A landscape with many peaks, sampled at points; each row gives a point and its height.
From any point a climber steps to the highest of the 2 points nearest to it. It stops when none of these is higher. Distance is the straight distance between rows; heights are no part of it.
Q_337 height 533: [ -8   1  13   7   5  -6  13 -13 -15  12   0   1 -11  -2   6 -14 -17 -12
   1   7]
Q_889 height 287: [16  6 19  7  1  4  7  4 15 17 -5  5  3  8 -9  9 24 -5  1  3]
Q_232 height 597: [-17  16  14  -4  -5  -7   2  12   1  12 -15  -7  -9  12  -5  -2  13  -8
   6   3]
Q_165 height 314: [ 13   3   5   7  -8  15  -3   5  14 -15   4   7   3  -2  -3  11  18   4
  -6  -9]
Q_574 height 620: [ -8 -12 -21  -4   4   7  -5  -4  -6  -5  23   1   4   0   7  -6 -16  15
  -1   8]
Q_744 height 618: [-18   8  11   5  -1  -5  10   0  -8  20  -4   0  -8   3   8 -14 -10 -17
   3   6]
Q_120 height 441: [  0  -7 -13  -7  -4 -18 -13  -1 -16 -10 -12   5   6 -18   0   3  -8 -14
 -19 -20]
Q_518 height 459: [-12   5  24   4  -3 -16  13   1 -19   9 -18   7   7  -7   2   3 -12 -15
   8  -3]
Q_4 height 238: [ -1  19   2  -8   1  -5  -1   0  11  -8  -8   3  -4  -3  -2   8  18 -14
  -4   2]
Q_590 height 379: [  6  -5  -7   2 -12   5  -1  -4   5 -20   6   6   2  -5  -3   8   8   7
  -3 -11]
Q_450 height 737: [ -9  19  11  -6  -9  -1  -9  17  11   4 -14  -6  -9   9  -5  -4  16  -7
   6 -11]
Q_56 height 481: [-11   1  -3  -8  -8   3 -33  18   7 -19 -11  -6  -2   1   7  -6   1   3
   3 -14]
Q_63 height 98: [  4   1   7  16  15  18  29  -3  -3  19   1  -5 -18  16   6  -6  -6   5
  10  22]
Q_276 height 500: [-10   7   5  -6  -8 -14   2  -3  -1   2  -1   5  -1  -6   0  -6  -4  -9
  -4 -12]
Q_597 height 398: [ -4  -7  -7   0 -12  -5 -27   7   2 -28 -13  -7  -8  -5   8   6   2   0
 -12 -21]
Q_821 height 492: [  3 -15  -6   4  -5  -6   6  -8 -15 -15   7   0   5  -5 -10  -3 -13   0
 -12 -13]
Q_978 height 166: [ 1 -1 16  6 -2  1 25  2  5  6  1 -2 -1  1 -8 10 10  3  5  6]
Q_505 height 357: [-12  -3 -12 -11  -1 -14 -23  -5  -3 -10   0  -1   3  -9   6   5  -5  -3
  -2  -6]
Q_885 height 191: [ 34 -11 -11  -1  16   6   1   1  20  21   9  -3   6  13  -8  -3   4   9
  -1   3]
Q_79 height 193: [  7  -8  -7   1   6   1 -11   0  27  -4  10 -11   1   1  -1   7  13   6
  -3  -2]
Q_379 height 588: [ -9 -13   4   1  -5  -5   2   5 -20   4  -1   0   0   1  -1 -14 -20 -16
  -5  -4]
Q_365 height 416: [  5   2  -7  -5   5  -5   4 -13  -5 -12   9   4  -2  -6  -3   0  -5  -4
  -4   8]
Q_190 height 399: [ -5  -6 -14 -11   4 -15 -20  -6 -11  -4  -8  -2   7 -14   1  -2 -16 -11
 -11  -8]
Q_411 height 576: [-13  10  -5 -13 -11   4 -25  16   5  -3  -3  -1   0   2   7  -9   4  -2
   8 -10]
Q_529 height 446: [ -3   2   8   0  -7 -15   9  -4 -15  -2  -6   6   5 -11  -2  -1  -6 -18
  -7 -11]
Q_296 height 530: [ -5  15  18   3  -7   3   6   6  -9   3  -9   5   0   3  -2   2   2 -15
  10  12]
Q_563 height 699: [  8  -6 -22 -17  20   2   2 -11   0  -6  10  -5   3  -7  -2   6 -10  30
   6  17]
Q_453 height 140: [ 21  -3 -20  -8   2  10   6  -3   3 -19   5  -3   0  -2  -4   9   5  19
  -3  -1]
Q_218 height 603: [-16   4   5  -1  -5  -8   0   5  12   3   7  -1  -1   2   1  -6   7  -9
   1  -4]
Q_858 height 543: [-19  13  28  10   4  -9  11  -3 -17  14 -20   4  -2  -6   5  -1 -11  -9
  12   9]
Q_692 height 276: [20  3 -8 -1 11 15  6 -1 13 18 12  1  1 10 -2 -8  4  8  1 15]
Q_105 height 211: [ 16   4  12   3   3   9  25  -2  13  11   3   5   3   4 -12  10  16   6
  -1   2]
Q_999 height 465: [ -4 -17 -20  -4   2 -16 -11 -15 -10  -7   8   6  13 -16   0  -3 -16   8
 -17 -11]
Q_290 height 65: [  2  -2  20  20  12  14  34  -1 -10  23   0   0  -8  11   7   8  -6  10
  17  22]
Q_102 height 105: [ 26  -4 -14  -2   4  14   6   3  13  -8   7  -1   8   2 -12   3   4  19
   1  -1]
Q_381 height 716: [-13  15   5 -13 -13   2 -13  16 -11   3 -13   2  -2   5   2 -10   3  -6
  12 -14]
Q_128 height 192: [ 12 -12 -19  -3   2   5 -11  -3  12 -13   8  -4   3  -3  -5  18   8  29
  -1   0]
Q_600 height 38: [ -4  -7  17  12   4   6  27  -3 -16  14   3   5  -3   4   6   1 -13   0
  13  14]
Q_519 height 463: [-11  -3  19  17   9  -8  12  -7 -21  24 -15  -1  -6  -7  10 -13 -23 -18
   2   1]
Q_586 height 135: [ 20 -12  -7  -1   6   7  -9   6  24   8  12  -4   6  11  -6   4  11   4
   0   6]
Q_433 height 464: [  1  -2  -3   2   6  -5   7 -17 -14  -3   1   1  -6  -3  -1 -11 -16 -11
   2   9]
Q_25 height 370: [  0   4 -14 -10   1  -7 -11 -12  -1 -19   6   5   5  -9   2  10   4  -1
  -9  -2]
Q_855 height 412: [  5  -2  -8   1  14   3  14 -20 -10  -6   6  -9  -7  -7   0 -12 -21   3
   2  10]
Q_739 height 451: [ -5   1  -5  -9  -9  -6 -27  11  -7 -22 -21  -2  -5  -8   9   1  -4  -2
  -8 -35]
Q_558 height 635: [ -6 -13   4   4 -11   3   7   2 -15  -2   9  -1  -1   7   0  -8 -12  -8
   4   0]
Q_761 height 300: [  0  17  16  -1  -7  -4   3   4   7   1 -16   0  -1   2  -4  14  24 -13
   3   0]
Q_865 height 462: [ -4  16  11   4  -1  -3  -1  10  14  18  -9  -3  -4  15  -8  -3  15 -12
   0  16]
Q_139 height 159: [ 1 -2  3  5  0 15 14  8  6 16 16  2 -3 16 -2 -2  0 -1  2 10]
Q_198 height 521: [ -5   7  -7 -15  -9 -15 -16   9  -5  -9 -19   5  -4 -10   6   1   1  -9
 -11 -28]
Q_530 height 334: [ -3  -6 -10   2  -3   0 -32   0  17 -24  -6  -8  -1 -10  14  18  12  10
  -5  -6]
Q_502 height 341: [ -4 -15 -17  10  -8  -4 -22  -5   0 -24   5   4   5 -12   5   0  -3  22
 -12 -18]
Q_968 height 531: [ -9 -15 -18  -3   8 -10 -12 -12 -13  -1  13   4  10  -9   5  -6 -16  11
  -4   5]
Q_633 height 436: [  0   8   2  -2  -2   4   2  -1  -5  -1   1   3  -2   6  -2  -6   1 -13
   6  15]
Q_98 height 403: [ -1 -13 -22   5  -5  -9  -9 -15  -9 -15   7   6  14 -14   1   1  -4  20
 -17 -21]
Q_457 height 136: [-13   1  22  10  -2  -2  19   3  -1  16  -4  -3  -4  10  -4   6   3  -1
  10  11]
Q_373 height 376: [  7  -5 -14  -4   8  11  -2  -4  12   6  21  -5   5   5   0   0   0  13
   0  16]
Q_906 height 128: [ -2   1   9  12  12  11  20   6   0  24   7   0 -13  20   2  -4   2  -4
   2  23]
Q_708 height 365: [10  1  0  1 -7 17  2  1 -1 -3  9  5  3  2 -6 -1  6 -3  3  8]
Q_930 height 408: [ -3  -3  16   4  -5 -10  22  -5 -22   3  -5   9   7  -7  -2  -2 -11 -11
   5  -5]
Q_811 height 444: [  6  -8 -17   2  -7  -3   9  -9 -10 -24   3   4  -1  -4  -7   6  -4  10
 -10 -13]
Q_536 height 727: [-17  19  24   9   2  -1   7   6 -12  17 -16   4   2   3   5   5   2  -6
  18  17]
Q_804 height 755: [-17   3  10  -1  -3  -2   6   2   4  18  10  -1  -8   7   3 -13   0  -7
  -3   7]
Q_706 height 607: [ -9  10   3 -19 -10 -13 -12  10 -12  -4 -15  -1   0  -3   4  -9  -2 -11
   2 -21]
Q_653 height 540: [ -3 -19  -5   3  -5 -13  -4   0 -17  -3  -3  -2   8  -9  -6 -10 -17 -11
 -14 -10]
Q_726 height 261: [  6 -13  -8  -1   0   2 -23   1  20 -17   5  -7   4  -3   5  13  10  17
  -4  -1]
Q_675 height 298: [  8   6   9   4 -12  14  -4  12  12  -1   0   6   4   7  -3   5  15  -3
   3  -1]
Q_251 height 388: [  1  13  21   7  -3   2   6   6   3  17 -14   6   5   3  -6  16  17  -5
   9   6]
Q_321 height 486: [ 11  -3 -17  -7  16   9   9  -7   8  -3   9  -6  -2   2  -5   0  -3  15
   6  13]
Q_609 height 450: [-4 11  3 -1  4 -3 -6  0 20 11  6 -1 -1  8 -3 -2 14 -5  0  6]
Q_511 height 203: [20 -3  2  7  7 20 20  8  8 24 10  4  6 15 -7 -5  5  5  5 12]
Q_899 height 325: [  4  -4 -20 -11  10 -10  -9 -20  -2 -12   9   3   6 -17   3  14  -3  16
 -10   1]
Q_17 height 346: [  3   1  -2   5  20   9  23 -15  -1   3   8 -11 -19   3   5 -15 -17   6
   8  12]
Q_556 height 724: [-10 -11 -12   1  -7   2  -6   1  -6  -2  16  -2   3   4   2  -8  -8   2
   1   5]
Q_177 height 405: [ -5   3  -4  -1  -3   6 -33  11  16 -23 -13  -9  -1  -3  17   6  10   3
  -3  -8]
Q_823 height 64: [ 36   2  -5  -4   8  19  17   7  11   8   5   0   8   5 -10   0   7  14
   5  -1]
Q_196 height 583: [ -5  10  10  -2  -7  -2 -19  13  24  -4 -11 -11  -6   5   4   1  18  -3
   2 -11]

Call two points neighbours if one is among the 2 nearest of the other. Go from one point of each pair to the other, from neighbour to neighbour, staying as high as possible. Name the lowest point that can't be avoided.
Q_536, Q_804 | Q_930
Q_450, Q_804 | Q_609
Q_251, Q_556 | Q_4

For each start below, name the point where the climber stops.
Q_290 | Q_563
Q_165 | Q_556
Q_502 | Q_556
